Each row is a point on a tangle of strands that fork, close into loops and nearly touch. The rows are in no order.
In the rows, zero is written as 128.
Points whose rows are less than 91.4 apart are linked; no others are. Some points are linked to none.
gaz: [107 169 174 129 162 117  82 100 159 106 148 109 107 116 155 155 119 112
  73 118 119 182]
tepi: [ 93 107 114 142 150 105 138  99 168 113 164 127 106 141  71 110  65 144
 110 123  99 119]
kuruk: [161 128 105 131  95 135 120 202 104 176  90 106 147  81 159  98 146  92
 156 165 102  81]
vugag: [151  99 199 111 146 119 161 141  87 161  50 165 125 149 104  77 189 135
 107  70 136 207]
Sivuv: [121 154 133 192 107 139  78 182 141 125 103 114 156  70 163 145 110  93
 124 157  92 101]
malo: [144  89  91 117 132 116 167 187  86 179  94 119 128 108 106  42 126  98
 120 140  90  79]
rurop: [156 162  98 146 104 165 154 132  78 147 140 101 124 141 118 142 131 128
 110 166 137  78]
Mobul: [ 88  90 158 127 123  89 114 136 176 138 113 171 144 115 150  94  95 138
 152  95  89 134]
lur: [ 89 107 111  89 142  99 121  97 185  86 173 169 114 150 105 148 121 148
 159  85 138 175]
mepop: [116 136 132 142 131 130 141 133 113 143 112 130 129 131 141 106 118 123
 107 144 110  96]
vates: [151 179  72 128  99 141 109 154 124 120 142 109 144 123 135 194 135 114
 141 134 146 147]
Dukub: [ 99 116 189  92 165 116 106  62 180  90 165 140 106 146 134 130 143 143
 122 105 158 154]
Fuz: [154 147  86 108  83 121 109 144 131 129 137 134 164 112 155 176 145 132
 181 123 149 149]
dif: [155 141 149 131 115 132  97 103 127 132 149 146 130 148 138 152 165 172
 167 147 140 185]
ruz: [165 110  85  99  74 125 117 207 112 168 102 104 165  72 155  92 157 100
 199 141 117  91]
kevur: [107  97 169 130 184 101 122  61 149 116 169 144 105 147  86  86 105 173
 104 144  95 155]
gif: [143 102 147  75 158 124 168 151 104 144  54 174 128 147 121  85 172 112
 112  64 148 188]
Sifil: [144 118 105  96  79 117 114 194 123 159  95 123 181  81 185 122 156  82
 173 112 134  78]
keza: [168 169 112 165 102 171 115 160  76 139 119  88 134 114 143 154 145 116
 125 190 131  93]
gos: [109 151 141 169 140 139  89  99 162 101 178 107 120 128 117 160 106 144
 134 162 118 131]
tuzim: [114  94 141 104 133 127 147 119 129 129 110 169 141 144 148 108 135 140
 147 112 139 106]
vagem: [ 98 115 120  66 172 119 150  72 165  72 158 144  91 170 104 135 147 145
 112  86 191 162]
dadaz: [128 109 120  89 105 114 123 179 133 155  85 152 160 102 182 104 149 100
 165  93 126 117]
mev: [165 160 129 115 125 139 126 113 102 137 136 129 114 163 130 136 158 151
 133 138 142 187]
riruz: [119 176 101 110 129 143 135 100 120 105 166 101 116 147 128 187 138 119
 108 124 173 114]
fevot: [106 193 156 151 142 140  95 104 150  94 155  74 114 111 145 188 110  86
  70 137 139 119]
Nodu: [146 194 177 156 138 148  95 112  98 128 123 105 108 121 176 147 152 121
  82 178 130 143]
lene: [110  94  85  94 130 146 200 128  97 131 128 142 129 146 116 107 115 123
 131 105 159  45]
Ruli: [ 79 152 141 164 136 112 102 144 175 109 131 102 123 103 140 156  59  81
  81 113 105  92]
zileb: [113 131 188 167 150 115  88 121 149 132 121 128 117 105 151 107 105 136
  94 142  69 163]
Maz: [ 83 115 127 135 145 101 106  99 192 103 176 139 113 128 102 131  82 144
 134 116  98 147]
muz: [ 97  93  73  73 126 146 197 141 118 110 110 140 144 143 138 133 126 102
 144  81 186  73]
beki: [173  98 106 118 101 115 124 178 100 167  94 132 130 119 118  80 145 133
 166 134  94 157]
depip: [132 112 105 169 146 120 147 114 117 149 147 121 120 135  75  96  82 153
 104 166  79 109]
vud: [115 142 190 116 169 130  82  72 170  88 180 113  99 131 134 147 136 133
 110 134 130 178]
mudo: [130 126 149 161 167 112 107  75 150 112 173 117  98 134  74 111  92 174
  97 164  84 176]
vanu: [ 94 115 153 145 113  91  87 150 171 129 114 153 153  91 168 124  94 112
 146 112  86 113]
Temi: [132 130 137 117 154 154 180  73  77 121 157 127 106 169 111 107 149 164
 100 159 157  91]
dile: [ 92 117  95 101 110 141 152 106 139 106 159 134 143 144 146 167 122 128
 160  99 188  69]
der: [147 184 108 116 119 143 127 137 108 125 132 113 128 138 155 167 140 104
 106 133 147 131]
famet: [170  55 165 108 152 142 203 125  72 145  60 174 133 156  77  64 194 165
 153  84 168 164]
git: [130 109  83 117  94 121 126 162 142 135 130 142 148 117 133 124 114 131
 175 121 123 104]
buso: [102 175 141 111 154 111  91 128 156 105 125 122 116 117 171 164 126  86
  78  93 133 161]
pak: [128 109 139 102 129 101 118 175 130 160  72 151 136 107 165  84 133  86
 121  91  95 141]
veno: [160  59 115 104 116 140 186 132  72 154 108 160 142 145 107  57 156 160
 173 146 128  86]
Paku: [145 137  80 140  87 107  84 160 166 114 141 140 178  93 139 174 127 130
 187 129 123 160]
vimun: [143 187 152 164 119 144  64 112 149 102 148 109 157 105 165 191 158 127
 136 161 140 150]
Bigu: [101 107 113 174 137 122 150 120 141 135 158 111 113 138  57 109  50 138
  95 136  89  75]
Dolu: [ 80 165 129 128 143 104 113 129 173 112 136 113 108 122 142 157  83  80
  79  99 118 138]
zabi: [133 116  97 150 145 135 167  98  92 140 166 112 108 157  63 114 100 165
  97 167 122 104]
vuru: [ 97 178 166 178 138 139 103 105 167  94 141  57  95 109 111 195  78  67
  58 121 128  97]
vive: [173  89 104  93  68 129 122 185 112 155 102 135 166  98 140  95 162 134
 217 122 126 113]
teke: [162 175 152 160 115 154 105 143  81 147 114 109 126 124 172 142 167 119
 118 190 125 132]
rozef: [122 183 173 148 148 153 122 103 100 131 129  93  94 136 156 149 140 107
  57 166 147 106]
fup: [166  73 139 111 133 139 190 119  73 157  92 168 133 157 104  63 184 164
 147 126 148 130]
megi: [132 138 106 176  97 138 115 192 127 139  98  87 151  79 151 134 101  83
 132 162  92  62]
mol: [132 141 174 130 108 116  79  90 151 111 155 149 158 122 179 178 162 150
 173 129 148 135]
dos: [141  70 103  91  89 115 145 166 127 153 111 163 160 124 118  92 147 145
 210  96 131 134]
kogu: [ 98 127  99  86 147 141 168  70 136  83 175 131  93 172  94 157 130 137
 113 110 194 131]
Tunug: [158 179 152 163 104 148  73 149 112 129 112 115 156  97 182 173 165 120
 139 182 130 144]
mozem: [119 115 154 131 144  91 118 150 137 153  88 146 120 120 138  88 117 120
 109  99  85 182]
pozi: [173 154 152 142 142 121 128 112  84 149 116 119 106 148 115 114 159 158
  96 152 110 202]
turer: [115 153 186 179 133 134  79 119 148 119 125 121 134 107 166 138 108 124
 112 169  95 123]
kife: [126 128 132 158  94 108  83 186 150 144  97 130 166  73 176 121 117  95
 158 129  87 110]
til: [101 122 162 109 147 112 124  96 158 115 134 151 121 140 148 122 131 144
 130 113 145 123]
dil: [113  50 134  92 126 108 162 136 151 134  89 188 142 141  98  79 140 154
 167  61 139 165]
Kon: [150 131  87 176 116 154 174 109  93 139 166  90 109 154  56 142  92 149
 115 164 125  76]
Daram: [ 99 100 128 127 127  90  97 126 180 119 138 161 132 121 122 124 102 140
 137  98 103 164]
fisa: [101 147 134 152 132 123 123 144 140 136 113 114 132 117 151 140  92  90
  92 134 114  86]
lifig: [137 150 141 155 134 136  78  92 150 105 170 127 129 135 114 161 133 168
 157 167 130 171]
vug: [160  70 151  86 101 115 154 177 108 170  65 159 145 132  92  71 178 138
 182  65 130 186]
zolur: [139  66  92  84 101 139 171 152 109 147 118 149 149 131 123  87 146 151
 198 121 144  86]
Zenuk: [124 154 167 123 151 150 155  79  96 118 138 111  98 162 136 133 140 135
  77 156 158  86]
Sina: [130 119  98 113 135 138 177 137  88 141 113 125 117 143 122 107 116 114
  95 128 133  79]
Fol: [126 112 157 125 162 121 143  84 123 126 139 146 105 152 104  91 136 162
 103 130 119 158]
lurub: [116 138 109 137 123 121 110 104 167  95 177 121 121 140 118 175 107 144
 150 129 142 112]
muzo: [153 102 119 136 140 138 176  76  82 133 166 141 108 176  81  95 135 194
 121 165 141 101]
nuf: [118  64 169 103 140 121 162 121 136 130  80 190 141 146 137  81 152 149
 163  83 150 130]
sek: [159 161  69 144 103 172 173 139  71 147 138  76 111 143  85 162 112  89
 118 146 152  73]
Zit: [151 179 100 170 120 138  80 186 126 130  96  84 141  96 135 152 118 110
 111 147  93 192]
Lusin: [132  84 131  83 139 118 152 163 117 153  62 162 137 125 144  69 156 109
 131  71 123 154]
seg: [112 123  88 109 113 109 106 112 177 101 180 142 132 139 106 168 115 153
 169 107 135 159]
Tapi: [102 145  83  95 122 137 162  80 127  89 187 100 100 155  96 204 118 116
 115 103 188 109]
Paza: [120 144 130 179 149 141 108 107 144 115 168 102 108 132  84 138  85 146
  99 168  95 135]
las: [150 148  90 187 106 175 159 127  84 138 130  72 108 139  63 165  72 106
 106 160 121  61]
gis: [144 127  78 117 100 134 127 184 118 146 116 113 139  99 139 118 120  95
 145 127 115  97]
memul: [133 141 141 160 139 112 105 157 121 148  99 119 118 106 146 105 113 115
  94 144  73 161]
Tifa: [112 184 162 153 137 130  63  97 168  85 167  91 141  99 161 205 133 108
 112 146 141 133]
fir: [166 136 150 164 136 126 115 145  99 159 100 126 118 117 122  98 139 152
  99 161  84 184]
Lov: [104 100 122  72 164 144 184  91 134  87 126 161 110 168 120 135 161 150
 123  82 201 145]
par: [ 97 112  85  65 143 136 184 116 137 104 122 159 137 153 137 138 139 121
 134  77 195 124]

A piece is all that can be reached along the links. How many separate loops has the piece of each point below (a circle has one, a figure eight two, a Y none), and how many tips (points with one link)?
mepop: loops 0, tips 2
kife: loops 1, tips 2
mev: loops 0, tips 6

A fork is a point with three links, a tip a point with one. Leave the first point through the second and follow the links. Name the first fork or tip that comes.
lene; Sina: dil
til; Dukub: Paku
megi; Sivuv: zabi
zabi; depip: megi
